Points on a hilly landscape, in no order, each with its height.
From any point a ball rolls to the lowest of the 2 points nearest to it. It stops when none of these is lower. Distance is the straight distance between rows; heights are no part of it.
<1024>: [  7   1  49 -35  25 -10  41 -15 -16  32  19  25 -22 -26   6 -23  26 -39
  57 -14   5  -5 -19]  (h 551)
<757>: [ 11 -26 -61  -8 -57  -2 -12   2  11 -22 -48 -63 -32  -4  -6  -8 -10   9
 -15   0  20  30  11]  (h 55)
<628>: [-14   7  19  24  11  22  -7  21   4  -2 -10  34  -5 -18  24  58   4 -14
  -3   3   6  38 -14]  (h 297)
<1951>: [-29 -37 -54  -6  -7 -14 -38  10 -20   1  10   5  12  59  -8  -5 -23  27
  16  22 -41 -46  32]  (h 578)
<1701>: [ 16  81  -7   2  35  -4 -17  -4   9 -11  13  -9  12 -43 -18  -4   1   4
 -53  -1  14  41 -25]  (h 641)
<11>: [-17  -5 -18  15 -13 -11 -31   6  -9  -6  28  13   9   3   3  14   0   8
 -20 -23  19 -29  21]  (h 688)
<1858>: [-19 -32 -18 -18 -13 -28  10  21 -13   1 -19 -11 -53  18 -13   4  44 -19
  46  -6   2   2  18]  (h 240)
<1099>: [ -7  34 -42 -19   8  39  -8  19 -16  -8  42  29  28  11  20 -26   2  53
   6  38 -45  29   3]  (h 796)
<1569>: [ -6 -30  56   2  13  -3   7 -18  19   7  33  53   6  -7  29  20 -21 -25
  57  -2  15 -21 -29]  (h 696)
<1699>: [ -5   4  65  22  16  10  38 -31  15  21 -11  19   4 -10  17   7 -20 -25
  -6 -23  14  -7 -15]  (h 721)
<1932>: [-24  34  30  18  43  51  13 -20 -12 -35  61  47  33   8  12   6  10  18
 -12 -33 -35 -18  26]  (h 834)
<1440>: [ -1 -40  34   3 -32   2   4   0  -2 -22  21  37  18  32  13  57   5 -27
  55 -12  23 -56   2]  (h 552)
<120>: [-17 -31  12 -14 -28   2  14   1 -11   7  43  34   2   4  12 -13  16  13
  33 -18   5  -4  15]  (h 358)
<1899>: [-47  -3   3  17  41 -13  27  29 -11 -38 -20   6 -34   9 -31  56  29  -5
 -13 -44 -29   0  40]  (h 614)
<1364>: [ 16 -12  -7 -14 -29  -5  25   3  11   9 -39 -35 -27   0  -3 -31  14  -4
   8  -1  10  24   0]  (h 242)
<928>: [ 23  22  49 -37  22  -9  44 -25 -15  21  27  -2  -7 -19  -4 -50  26 -35
  24 -12  25 -30 -20]  (h 538)
<124>: [ -9 -43  -2 -51   2 -20   9  10 -29   6   2 -12 -56  27  -5 -21  60 -35
  62  -5   7 -13  15]  (h 187)
<1911>: [ -5  13  13  22  10  29  -4   1  17  10  -3  29  21  -3  25  12 -41  13
  -8  29  -8   9   1]  (h 280)
<601>: [ -9 -54  -4 -17 -27 -15  -6 -15  -5  20  51  13  12 -15  19  -9 -10  19
   6 -27  20 -22   3]  (h 264)
<1446>: [ 34 -33  -7   9 -45  13 -10  -7  15  29 -20 -26  15 -15  27 -23 -46  31
 -28  27  23  40 -14]  (h 182)
<1601>: [ 11 -31  18  17 -32  -3   4  -1  20  39 -24  -3 -18 -30  15  20  -4 -20
 -15 -14  40  30 -26]  (h 340)
<1700>: [ 22 -23 -34 -18 -48 -21   6   0  -6 -11 -28 -73   2  53 -26 -25   5   2
   6 -20   1 -20  35]  (h 266)
<247>: [ 25   0  -5 -27   5  -3  18   9 -17  11 -43 -41 -12  26 -11 -53   1 -22
  34  53   0 -10   2]  (h 207)
<964>: [-19 -63  -7   3 -46  -5 -11 -24   3   9  72  24  20  10  23  10 -13  38
  -3 -46  19 -26  32]  (h 429)
<1243>: [  0  29  28  24  19  -3   4  14  -7 -13 -35  19  -3  -3   4  57  16 -32
  -7   3  14 -11  -8]  (h 363)
<130>: [-31 -56 -40  -2 -41  -1   3 -17  -5   1  44   1   9  37   4  -6  -4  40
   0 -41 -11 -16  52]  (h 550)
<636>: [  6  43 -23  21 -11  43  10   4  14 -30  13 -10  20  -4  15   0 -27  57
 -23   1 -16  61  27]  (h 164)
<844>: [-18 -57 -16   8 -30 -22 -18  30   3  11 -38  -6 -22  21   6  36   5 -36
  24  12  10 -41  -3]  (h 447)
<207>: [ 16   1  14  13 -48  35  24 -16 -21 -16  20   5  32  35  13  23  13  20
  11 -12  27  -6  30]  (h 537)
<1305>: [-39 -20 -38 -11   1  23 -14   8 -18  -2  62  44   3   3  19  -3   8  58
   6  -2 -48  28  29]  (h 790)
<1111>: [ -4  18   3 -37   5 -15  -8  23 -34  10   3   5 -33  -1   3   1  58 -44
  66  19   8   2 -17]  (h 500)
<1241>: [ 24   6  46  -8   4  -5  34  14 -19   4 -46  10 -18   8  -3  36  31 -56
  44  10  36 -12 -17]  (h 438)
<60>: [-12  11 -46 -51  22 -30  -8  23 -12 -22   6 -33 -44 -15 -55 -61  21  18
  21  -7 -57  29  15]  (h 202)
<255>: [-36 -49 -21  -7 -23 -14  26  -9   6  20   0 -16 -28  -6   8 -17  -7  33
 -21 -39 -10  54  23]  (h 114)
<1730>: [-34  -7  17  18  27  27   9  -7  -7  -9   3  18  24  28 -10  12 -31  24
 -21 -14 -54 -18  31]  (h 580)
<1926>: [ 31  16  52 -11  -2  35  17 -19   0   1  61  56  34 -16  32 -17 -10   5
  54  32  28  -5 -36]  (h 462)
<1174>: [ 37  54  66   3  26   8  60 -36  13  15 -35 -23  10  -4 -16 -46 -23 -19
 -12  -3  15  -2  -8]  (h 739)
<456>: [-24   5  19  -9  33  -4 -15   5 -28 -11  25  67  11   2  17  30  39 -30
  59   3 -29 -18 -17]  (h 531)
<495>: [ -3 -31 -35 -32  13 -20   3  15   9  32 -36 -29 -27  -8  -1 -44  -9   8
  21  34 -21  28 -15]  (h 192)
<147>: [ -1  -1  16  -7  17  27  52  -5  -3  31 -21   9   5  24  11 -40 -33  16
  16  30 -40  35   3]  (h 748)
<1949>: [ 21  -9 -37 -10 -19   5  -1  16  30  21 -64 -28 -28 -45  23 -23 -19  -7
 -17  20 -11  84 -40]  (h 173)
<271>: [ 24  51  46 -29  26  34  -8 -25 -18 -11  80  66  55 -23  34  -9   9  -3
  29  20  11 -23 -44]  (h 440)
<606>: [-12 -50 -32  -8 -19 -44 -32  20   7  11 -48 -35 -34  -5 -18  11  22 -45
  -2   1  22 -43 -10]  (h 396)
<1434>: [-30 -42  31  -4  33 -46  23  -8  13  47 -64   5 -29  -7 -19  -3 -18 -43
   5  -3 -22 -29 -29]  (h 573)
<1691>: [-12  44   8  22  32  46  14 -24  -3 -33  59   4  40  23  -9  -1  -2  31
 -48 -47 -32 -20  46]  (h 815)
<1379>: [-58   3  -7  11  53  -8 -10  39 -25 -41 -11  27 -14  22 -42  63  20 -10
  -3 -31 -60   2  23]  (h 581)
<1580>: [-20   9  20  20  20  13  28  -5  -3  -6  -3  18   3  21   2  20   9   6
   3 -32 -33   3  39]  (h 606)
<223>: [ 28  12  -4 -24 -17 -23  -1  10 -23 -23 -21 -29 -11  28 -26 -10  41 -39
  30  24  24 -69 -22]  (h 260)
<402>: [-18   1 -41 -24   6 -30 -37  26  -7   4 -13 -14 -20  -7 -15 -16  -1 -16
   7  30 -11 -26 -22]  (h 343)
<403>: [-11 -53  45  -9  26 -24  -3 -27  22  18  22  55  18   1  18  13 -43 -26
  44 -11   0 -65 -28]  (h 681)
<324>: [ -5 -75  13 -16  -3 -52   0 -39   6  55   5 -19   6  -6   0 -40 -37  -8
  -7 -27  16 -52 -12]  (h 509)
<1139>: [-21 -10  10  12 -21  -5 -41  -4   0 -12  62  37  12  -9  19  48  15   0
   3 -17  36 -29  -5]  (h 682)
<1152>: [  2  20 -51 -11 -10  -7   5  26  19 -39 -65 -68 -28  -6 -35 -16 -14  17
 -11   0 -29  22   4]  (h 359)
<516>: [  8  16 -46  -4 -14 -30 -52  19   3 -16  12 -11 -12 -23 -14  15  32 -14
 -22  10  30 -40 -14]  (h 458)
<812>: [-13  14  -4  -8  15   5 -10  25 -20  -1  12  27  -9   1   7  19  31 -27
  40  27  -7  -1 -16]  (h 513)
<226>: [ -1  30 -28   5 -13  37  38 -10  20 -23  -9 -24   6 -12  -1 -26 -33  56
 -30 -23 -28  73  31]  (h 148)
<1045>: [ 13  23  -5  25   1   2 -20 -19  30   2  27   7  15 -20  15   5 -18  31
 -52   2  15  14   4]  (h 245)
<573>: [ -1  29 -56  -9   2 -42 -56  30   9 -28 -18 -50 -16 -24 -38  11  17 -12
 -30   4  -4 -25 -14]  (h 425)
<699>: [ 31  75  17 -31  16   5   4   7 -34 -15  30   2  15  -2  -7 -18  60 -26
  41  27  15 -24 -25]  (h 510)
<169>: [ 17  -6  46 -13  -6   9  32   5 -19 -10 -10  24  -7  22   7  26  26 -39
  63   4  10 -29  -1]  (h 389)
<1918>: [-32  34  -4  18  24   6 -12  29   7   1 -19  12  -7 -31  20  47   2 -10
 -15   0 -10  68 -27]  (h 259)
<1281>: [ 14  -2  28  -8 -12  14  22   6 -29  -9 -44   3   9  57  -4  20  11 -32
  55  35  -2 -49  -1]  (h 339)
<971>: [-20  26   9  20  27  16  29   8  14 -29 -41 -25 -13   9 -24  22 -22  11
 -24 -21 -48  39  27]  (h 514)
<430>: [  8 -17 -21  -7 -49  10  47  14  -6 -24 -35 -22 -39  13   0  19  38  25
  16 -30  -1  83  51]  (h 454)
<1657>: [  3  30  13   3  24  -5  28  28   7  -2 -52 -22 -29 -10 -18   4   3 -29
 -13  -6 -15  17 -14]  (h 486)
<1018>: [ 16 -27  30  17 -36  -2   4  -4 -26 -14 -28  13  15  51  -5  54   9 -30
  44  15  32 -68   6]  (h 435)
<392>: [-40 -29  -1  37  -8  -7  -2  12   7  -3 -41   8   5  32 -13  46 -24  -4
   0 -16 -27 -34  16]  (h 534)
<450>: [  4 -13   9 -29   5 -32   8   5 -31   3 -37 -22 -19  41 -30 -10  41 -47
  51  23   0 -63   6]  (h 268)
<670>: [ 24  13  22  -2  10 -12  23  15  -5   7 -58 -19 -26 -17 -11   9  27 -51
  18   5  22  -5 -28]  (h 468)
<486>: [ 12  40  50  -6  34  26   4 -25 -15 -17  62  40  41   4  15 -22  14  -2
  19   5 -17 -45 -13]  (h 409)
<1392>: [-17  31 -22  -3  38 -11 -40  20  -7  17  -8  14   4 -42   9  13 -26 -10
  -9  45 -23  38 -51]  (h 327)
<980>: [-23  10 -15  25  25  14 -23   6  16  11 -18  10  12 -17  12  15 -52  24
 -29  21 -25  35 -10]  (h 299)
<1043>: [-24 -51   2 -12   9 -42  25   0   8  41 -38 -14 -41 -10 -16 -25   7 -22
  11 -17 -16   4  -5]  (h 584)
<824>: [ 13  10 -25  -7 -24  29  26   1  34 -11 -51 -42  -9 -19  -8  -9 -23  36
 -20  -6 -23  65  12]  (h 126)
<246>: [  3  39 -30  15 -19  35 -19   3   9 -24  41   6  19  -8   9   6 -14  45
 -33   5  10  37  16]  (h 189)
<1964>: [  0   0  17  10 -26  32   3 -13 -15 -12  31  20  41  48   6   7  -9  27
   7   5   5 -30  19]  (h 473)
<304>: [-27 -25 -40 -31  22 -24 -11  23 -13   8  -2   0 -49  26 -23 -18  31  -6
  44  13 -40  13  20]  (h 208)
<1159>: [ 14 -32 -20 -21   1   2   4  18   9  33 -55 -23 -39 -17  20 -27  -9 -22
  15  37   9  54 -37]  (h 184)
<1671>: [ 29 -22  32  43 -36   2 -30 -20  26  13 -20  10  18   4   7  36 -28  -7
 -31  16  59 -12 -22]  (h 831)
<1013>: [ 28  20  41 -11  26   1  53 -24  -6  28 -27 -18   2  -3  -5 -61 -29 -11
  -8  16 -10   4 -13]  (h 743)
<54>: [ 17  11 -17  -9  -1 -43 -59   0  -1   1  44   9  10 -33  -4   2  17 -11
 -23  10  36 -51 -21]  (h 437)
<1488>: [-17  -1  23  -7  21  -6 -24   4   0 -24  49  73  19  11  18  40  22 -30
  72  -9 -10 -47 -22]  (h 553)
<1794>: [-28 -43  10  -1 -12 -20  -3  12  -4  -5  28  40  -3  28   1  30  11 -23
  50 -10   3 -53   2]  (h 615)
<872>: [-17 -57  29 -19   4 -24  -8 -25   2   9  46  41   3  15   3   6  -6 -30
  53 -19   2 -78  -9]  (h 656)
<1641>: [-17  25  12  14   5  20   4   4 -13 -25  18  21   8   3  -5  34   8   7
  -4 -30   5 -23  12]  (h 644)
<1353>: [ 16  -9 -31 -39  16  -7   8   6 -16  12 -26 -31  -6  18 -13 -61 -26   8
  10  51 -38  -4   8]  (h 199)
<2008>: [ 34  -8 -27   0 -41  31  19   7  25   9 -40 -38 -23 -25  13 -17 -24  22
 -31   3   9  80 -14]  (h 153)
<1842>: [-36  16  41  13  52  19   4 -10 -19 -32  42  60  12  15  -6  25  33 -25
  31 -33 -44 -54  12]  (h 859)
<32>: [ 46  22  52   8  -8   8  19 -38  15   3  23   0  10 -19  -1 -12  -7  -1
 -21   2  61   5 -15]  (h 827)
<152>: [ 27  -2  34 -42  -7   9  19   2 -12  20  19  13 -11 -27  19 -18  30 -35
  68  37  52  -6 -49]  (h 482)
<1371>: [-18 -32 -52  26 -15 -11 -39  23  33  11 -44   3 -22 -28  16  26 -21   9
 -27   9  -1  50 -11]  (h 452)
<537>: [-15 -30 -40 -11 -31 -15   2  25  -7 -15 -29 -29 -38  25 -19  21  32   2
  16 -16  -8  23  29]  (h 305)
<874>: [ 47  60  50  14   6  13  37 -10  -8 -22 -20 -13  16   7 -21   8  19 -27
   1  12  42 -33 -20]  (h 477)
<538>: [ -2  33 -11 -16  12  10  16   0 -27 -20  18  -6  12  28 -26 -37  15  21
  12  18 -45 -20  27]  (h 344)
<409>: [  5 -17 -61 -34  14 -23 -51  29  -2  25  34   2   5 -46  27 -25 -15  41
 -27  23  -1  10 -23]  (h 200)
<604>: [  5 -18 -22  -8  -1 -37  -9  14   5  25 -36 -33 -20  -8  -7 -19  -7 -27
 -19   9  10 -32 -17]  (h 360)
<674>: [-20 -34   7 -13 -14  -5 -38  11   3 -12  76  76  13  -7  22  40  28  -7
  50 -20  21 -41 -20]  (h 608)
<746>: [ -9 -35  13  18 -27  13  -5   5  19  39 -37  32 -27 -30  33  40  -8 -18
   3   3  27  52 -23]  (h 386)
<919>: [ 55  42 -20 -16 -39  21  13  -1 -12 -29 -25 -60   3   4 -23 -36  18   6
  -9  34  29   4  -5]  (h 848)
<186>: [ -5  13 -35  -2  18 -24 -39  29   3  10 -24  -8  -7 -27   6   3 -12  -6
 -17  32  -6  10 -44]  (h 333)
<889>: [  3 -24  13  16  -5  29 -28  -2  16  24  15  39  34  -7  32  15 -53  28
 -12  32   5   9 -19]  (h 253)
<1816>: [ 23 -47 -41  14 -66   5 -14  -4  23   6 -29 -38  10  10  10  -9 -26  22
 -27  -3  16  27  11]  (h 130)
<1455>: [ -6  43  13 -20  50   8   6 -17 -27 -25  43  10  30  29 -35 -50  20  11
   2  14 -47 -51  16]  (h 361)
<1129>: [ 12 -19  15  14 -10  20 -22 -26 -10   7  29  31  70  33  13  -1 -45  22
   5  21   2 -61   9]  (h 407)
<1755>: [-21 -30   3  13   8 -39  24  11  14   8 -53 -17 -31  -5 -25   7  13 -32
  -9 -43 -11  -7  -2]  (h 602)
<1304>: [-27  -5   0  11   5 -25  12  17   3 -18 -20 -14 -16   9 -31  33  28 -16
 -13 -28  -4 -20  21]  (h 636)
<1950>: [-14 -69  10 -32   7 -45  21 -33  -3  55  27  -9 -15 -11 -12 -65 -21  -9
  12 -28 -10 -41   6]  (h 484)
<1649>: [  1  10 -26 -22   3 -26   8  12  11 -24 -39 -66 -12  15 -49 -29  10   2
  -6  -8 -21  -9  22]  (h 345)
<1851>: [ 37   8 -43 -23   7 -19 -71  24  -6  22  34  -6  18 -49  26 -19 -21  21
 -31  43  37  13 -47]  (h 215)
<1915>: [ 15  29  31  28  -2   2   9  -5 -16 -14 -40 -18  13  22 -18  33   6 -35
 -11  20  29 -43  -5]  (h 427)
<1582>: [ 20  30  -4  -6 -28  42  38  -8 -25 -13  30  15   4  21  24 -14  21  24
  13  13  13  16  31]  (h 592)
<867>: [-28 -25 -22   1 -26  14   4  22 -30  -8  18  39 -10  44  18  20  21  15
  52   4 -26  31  44]  (h 774)
<1708>: [ 38  83  37  -4  15  18  25   1 -19 -19   9   4  17  -6  -8 -13  22 -27
   6  22  20 -31 -30]  (h 502)
<1173>: [ 43   2  -2 -38 -10 -11   8   4  -8  13 -23 -52 -14  25 -18 -41  17 -35
  24  39  22 -42 -10]  (h 221)
<1524>: [  6  20  59  -1  21  31  65 -22  -1  29 -22  12  14   2  15 -32 -29  -4
  17  24 -24   7   1]  (h 746)
<523>: [-39 -25  -3 -19  18 -12   3  -6 -16  10  52  44   3   9   0  -5  18   8
  28 -37 -27 -24  10]  (h 421)
<771>: [ 14  46  36 -29  25  24  20 -30 -25 -25  50  26  44  16   2 -50  19  22
  10   5 -18 -60   9]  (h 384)
<1864>: [-30  23  -4   5  26   1  -2  20  26  20  10  17 -20 -48  23   5 -13   4
 -20  -2  -8  73 -26]  (h 241)
<188>: [ 53  35  48  -4  -6  -6  20 -32  10  24  21   4   0 -41  19 -44   3   0
   3  15  58  16 -43]  (h 835)
<34>: [-13   7 -52 -26 -13  21 -29  15 -27 -12  69  33  22  -2  32 -14   5  55
 -14  16 -22  11  17]  (h 794)
<1903>: [ 39  -6  46 -44  -6  16   8 -14  -3  21  46  38   6 -24  32 -22   1 -16
  58  39  38   1 -57]  (h 474)
<470>: [ 22  14  23  37  -1 -20 -27 -33  21  -2  -4 -16  16 -16 -22  15 -28   0
 -59 -14  40 -28  -5]  (h 776)
<554>: [ 16 -25  12  48 -27 -27 -53 -18  33  16 -36  -8  -1  -5  -3  46 -11 -24
 -48  -5  48 -18 -24]  (h 849)
<1923>: [-12 -49 -27  16 -56  21  16  31  -9  -6 -32   6 -21  33  22  66  33  11
  39   5   7  49  24]  (h 603)
<550>: [  6  43  -7   0  16  48   3   3 -19 -33  54  32  43   8  25 -17   0  44
 -12   9 -40  11  15]  (h 799)
<481>: [-36  -9 -25  -1  -3  36  13  18 -20 -23  44  44 -14  32  15   3  35  39
  32 -16 -46  47  51]  (h 783)
<529>: [-45  13 -42  15  20   3 -38  48  -9 -38  -8  13   4  10 -18  61  20   5
  -5  -4 -43  -2  12]  (h 557)
<543>: [ 27  68  35  31  28  43  29 -37  22 -19  12 -27  29 -15  -4 -20 -13  22
 -67 -30   8  14  29]  (h 905)
<745>: [ 11  26  60  20  44   5  33 -32   9  13 -38  -8  10  -1  -9  -6 -31 -26
 -18 -20   6 -20 -10]  (h 732)
<916>: [ 28  43  -1 -56  16  -8 -11  -2 -38  -1  38  17   6 -27   3 -25  59 -36
  40  33  18 -23 -45]  (h 499)
<574>: [ 10  70  21  38  57  -1 -32 -32  31  -7  23 -16  13 -58 -11  18  -2  -6
 -73 -16  13  46 -13]  (h 655)
<256>: [-34 -49   4  14 -12  35  28 -15   2  27   6  19   9  26  25  -5 -45  37
   8 -13 -42  47  35]  (h 755)
<879>: [-37 -42 -19  20 -12 -13  -2  25   2   4 -40  19 -24  22  -2  49   8 -21
  17  -4 -16  -3  11]  (h 494)
<1056>: [ 31  71  -6  -9  12  21  15   3  -6 -26  -2 -26  -2 -29  -9   2  32   0
 -20   0  12  41 -12]  (h 631)
<1071>: [ 14 -33 -12   9 -19  13 -18 -14  12  36  14   1  17  -9  33 -10 -55  40
 -33   8  21  31  -1]  (h 212)
<189>: [ 62  47  35  -7 -18  13  20  -5  12  16 -14 -21 -16 -26   2 -33  15 -27
  -6  26  64  34 -34]  (h 840)
<391>: [-27   2   6  20   6  26  34 -20   9 -13   5 -19  27  20 -20 -17 -26  36
 -37 -38 -33  -7  33]  (h 560)
<261>: [ 51   3  37  32 -13  -7 -18 -33  17  11  20  -8  28 -13   3   5 -23  -2
 -40  13  62 -22  -8]  (h 805)
<936>: [-30 -55 -17   8 -25  25  23   9  -4  16   5  34 -13  30  36  21  -7  21
  30   5 -27  58  28]  (h 763)
<815>: [ 28  13  31  10  20  31 -23 -25  -1  -9  35  44  60  10  25   3 -33  16
   7  33  -1 -45 -16]  (h 349)
<729>: [-26  12 -31  25 -15  10 -51  35 -11 -21  10  28   4   3   7  69  15   1
  -2   0  -6   5   7]  (h 529)
<853>: [-18 -30 -55  32 -24 -11 -55  15  30  -8  -6   5   7  -6  16  42 -36  21
 -48   4   1  24   1]  (h 470)
<1289>: [-38 -32 -22  18 -13 -14 -22  15 -24  -3 -26  15  16  66 -18  19 -18  11
  19  11 -44 -49  19]  (h 564)
<764>: [-30 -41 -55  -4 -27 -11 -25  13 -13 -10  21   5   4  36  -7   3 -17  32
  12  -7 -44  -6  48]  (h 585)
<1560>: [ 26  66   4   6 -20  57  28  -1 -10 -21  29   7  25   8  13  -3  15  18
 -14  13  22  34  10]  (h 607)
<1205>: [-24 -32   0  11  -6 -10  19  -4  26  34  -6  -8 -17 -21  14  -8 -31   4
 -28 -35  -5  40  -1]  (h 166)
<703>: [ 22  38  38  39  17  17  13 -31  33   1  -9 -28   6 -18  -7   0 -16   3
 -69 -24  38  24   8]  (h 893)
<1119>: [ 25 -17   6  50 -27  -6 -43 -18  57   5 -38 -20   2 -26  -6  24 -30  -1
 -66  10  40  29 -12]  (h 866)
<1685>: [-22  21 -53  20  -2 -33 -47  45  14 -46 -29 -34 -29 -13 -26  36  19 -10
 -28 -18   5   3   6]  (h 400)
<1662>: [ -7  19 -32 -11  -7 -21  13  11 -17 -25  -8 -33 -10  30 -42 -33  15  12
   8  -9 -30 -18  32]  (h 326)
<288>: [-37 -21  -4 -17  31 -34 -12   2 -14  26  43  29  -6 -17  -1 -27  -2   2
  21 -10 -39 -22   0]  (h 451)
<92>: [  1 -36  -4   5 -31   6   8   7  12  21 -34 -16 -17   5  10  10 -12 -10
   6   3   8  11  -4]  (h 279)
<394>: [ 30  21 -48  -5   2 -14 -64  22   4 -17  30 -31  21 -24  -3  -9 -10  29
 -46  37  20  -7 -20]  (h 238)
<404>: [ 39  20  19  48  -6   1 -19 -24  41  -2 -26  -4   2 -21   5  25 -12   7
 -68   1  53  38   2]  (h 878)
<1110>: [ 44  81  -3  -3 -16  29  31   9   9 -18  22 -19  13 -27  13 -12  20  15
 -30  12  43  47  -4]  (h 621)
<1595>: [-33 -13 -62  32 -14 -17 -68  37  10 -24  23   8   1 -11   8  51  -2  23
 -21  -2  -2  -5   0]  (h 496)
<75>: [ 12  25  15 -57  16 -10  -1   6 -28   4  21  17 -26 -16   9 -16  57 -52
  77  34  25   3 -48]  (h 491)
<833>: [ -2 -37 -21  15 -55  25  31   7  -3 -18 -22 -11 -23  24  11  43  25   7
  14 -27  22  71  41]  (h 526)
<78>: [ -5  35 -65   5 -13 -15 -22  28  11 -46 -60 -60 -29 -24 -32  21  18   6
 -26  -9 -15  27 -10]  (h 374)
<1425>: [ -6  44 -12   6  16  40  -1  -8  -4 -40  46  -5  34  18 -16 -29  -6  43
 -37 -11 -45 -17  34]  (h 804)
<1370>: [ 49  52   6  -9  -7   9  -2  -1   0  -2 -29 -37   6 -13  -2 -25  14 -18
 -16  40  40   4 -25]  (h 844)
<1791>: [ 27  27 -37  10  22 -27 -70 -12  16  -2  30  -9  37 -33  -3   3 -27  22
 -67   7  28 -17 -17]  (h 292)
<1342>: [ 13  18  33  66  23  -3 -34 -29  37 -20  10  -2  12 -15  -8  55   4  -7
 -61 -20  35  -7   7]  (h 727)
<1589>: [ -3  29  10   9   5  -2  27   5  -1 -10 -40 -22   6   6 -27   5 -14  -2
 -20  -3 -18   9   6]  (h 501)
<1540>: [-17 -18 -40  -3 -26 -19  18  36 -15 -42 -10 -17 -49  14  -8  23  56  13
  30 -33  -5  56  51]  (h 376)
<325>: [ 13   2 -25  -2 -33  -9  12  -8 -17  -9 -29 -43  16  58 -31 -36  -8  19
   2   0 -27 -30  43]  (h 303)
<861>: [ 22 -13 -23 -44  -7  -5  33   2  -3  15 -22 -55 -51 -21  -1 -53  20  -7
   9   3  12  48  -8]  (h 220)
<1132>: [-12 -21 -22  -9 -32  11  33  -7   8   5 -16 -24 -21  10  12 -17   3  25
  10 -30 -15  62  43]  (h 61)
<915>: [-11   6  11  40  17  35  39 -28  25 -27  -6 -37  25  21 -24   1 -44  36
 -52 -57 -39  40  49]  (h 540)
<59>: [-18   0 -22   3  37  -8 -51   7   6  39  12  19  21 -40  32  18 -44  15
 -31  19 -20  39 -33]  (h 315)
<1163>: [ 33 -32 -38  -1 -75  -9  -2  -8   4 -11 -47 -73  -2  28 -23 -13  12 -13
 -20 -14  34   7  21]  (h 171)
<1184>: [  8  15 -27 -48   7 -17  26  15  -1  -2  -1 -57 -43 -12 -29 -66  33  15
  16 -11 -27  43  11]  (h 210)
<1397>: [-18 -44 -14  43 -31   0 -21  25  32  23 -35  11 -26 -21  24  50  -8  -5
 -29 -11   3  46 -11]  (h 428)
<1565>: [-25 -18 -50 -32  28 -31 -18  22 -15   3   0 -12 -34  21 -39 -51   7  22
  37   6 -69  15  27]  (h 196)
<659>: [ -2 -12  16  -3 -11 -15   0 -24 -22   3  -4 -12  16  54 -28 -17  -5 -14
  26   1  -7 -82  12]  (h 346)
<251>: [ 18   9  -8   2  19 -38 -68 -18  -3  17  52  10  34 -42   9 -11 -18  15
 -52   6  28 -34 -22]  (h 362)
<62>: [ -2 -39  14 -45  14 -34  -4  -1 -22  10 -27 -14 -50   6 -18  -9  55 -57
  57   6   7 -45  -7]  (h 228)
<709>: [ 22   4   0   4  -5  -5  20 -15 -19 -10 -18 -36  30  55 -52 -36 -17   0
 -13   0 -23 -63  27]  (h 334)
<217>: [ -3 -35  48  15  -2  -9  12 -18  23  23   0  31  -2 -15  32  15 -23 -30
  14   1  30 -10 -30]  (h 707)
<1621>: [ -7  -3  34  19   1  -8  12  -7  15  24  10  13 -23 -46  18  17  14 -15
 -21 -32  42  38 -15]  (h 287)
<1334>: [ 19 -53  33   6  -3 -41  -7 -38  14  45 -32 -27   0 -15 -13 -25 -21 -25
 -16  -1  39 -35 -25]  (h 542)
<1322>: [ 37  50  29 -21  16  -3  13 -25 -14   0  17  -2  14 -26  -8 -46  12 -12
   4  10  38 -45 -16]  (h 521)
<2012>: [-25  14  13   7  16  10  32  -8  20  21   2  12 -18 -45  16   1   0  -2
 -27 -22  -2  63  -2]  (h 217)
<1995>: [ 16  -2  19   9  13  29 -20 -29   1   9  47  39  54 -23  38  -5 -55  43
 -10  18  14 -20 -14]  (h 301)
<1182>: [-26 -32   3 -15  18   6  36 -14   7  48  -5   9   5   3  14 -37 -45  38
   5   2 -42  48   6]  (h 750)
<1041>: [  5 -32  42  11  15 -39   2 -16  11  36 -58  -7 -21 -17  -1   1 -15 -52
  -2  -7  18 -39 -50]  (h 562)
<1721>: [-33 -32  11 -12  11 -42  18 -11   2  39  27  10 -14 -17   3 -40 -19   1
  -1 -29 -11 -21  -5]  (h 467)
<1556>: [ -7 -47 -30 -19   2 -23 -29  11   1  33  36  14   6 -21  21 -15 -31  24
 -10   1  -1 -14  -5]  (h 163)
<905>: [-25  38  15  24  41  49  32   1  25 -34 -19 -24  16   0 -29   6 -38  26
 -50 -44 -66  35  33]  (h 525)
<1255>: [ -2  -9  16 -11  -4 -15  25   7 -24  -1 -29  -9  -3  60 -22  -6  11 -18
  45  19 -16 -64  12]  (h 304)
<1920>: [-11  34  16  50  41   7 -36 -16  41 -11  10   4   5 -43  -1  50   2  -6
 -73 -24  25  42  -3]  (h 679)
<349>: [-40  34  46  36  71  50  -8 -14 -11 -32  47  52  29  15  11  21  19   0
   6 -33 -61 -36   6]  (h 846)

Where does a ball stop that starts at each point below?
<554> -> <889>
<392> -> <889>
<223> -> <824>
<189> -> <889>
<928> -> <2012>
<1056> -> <889>
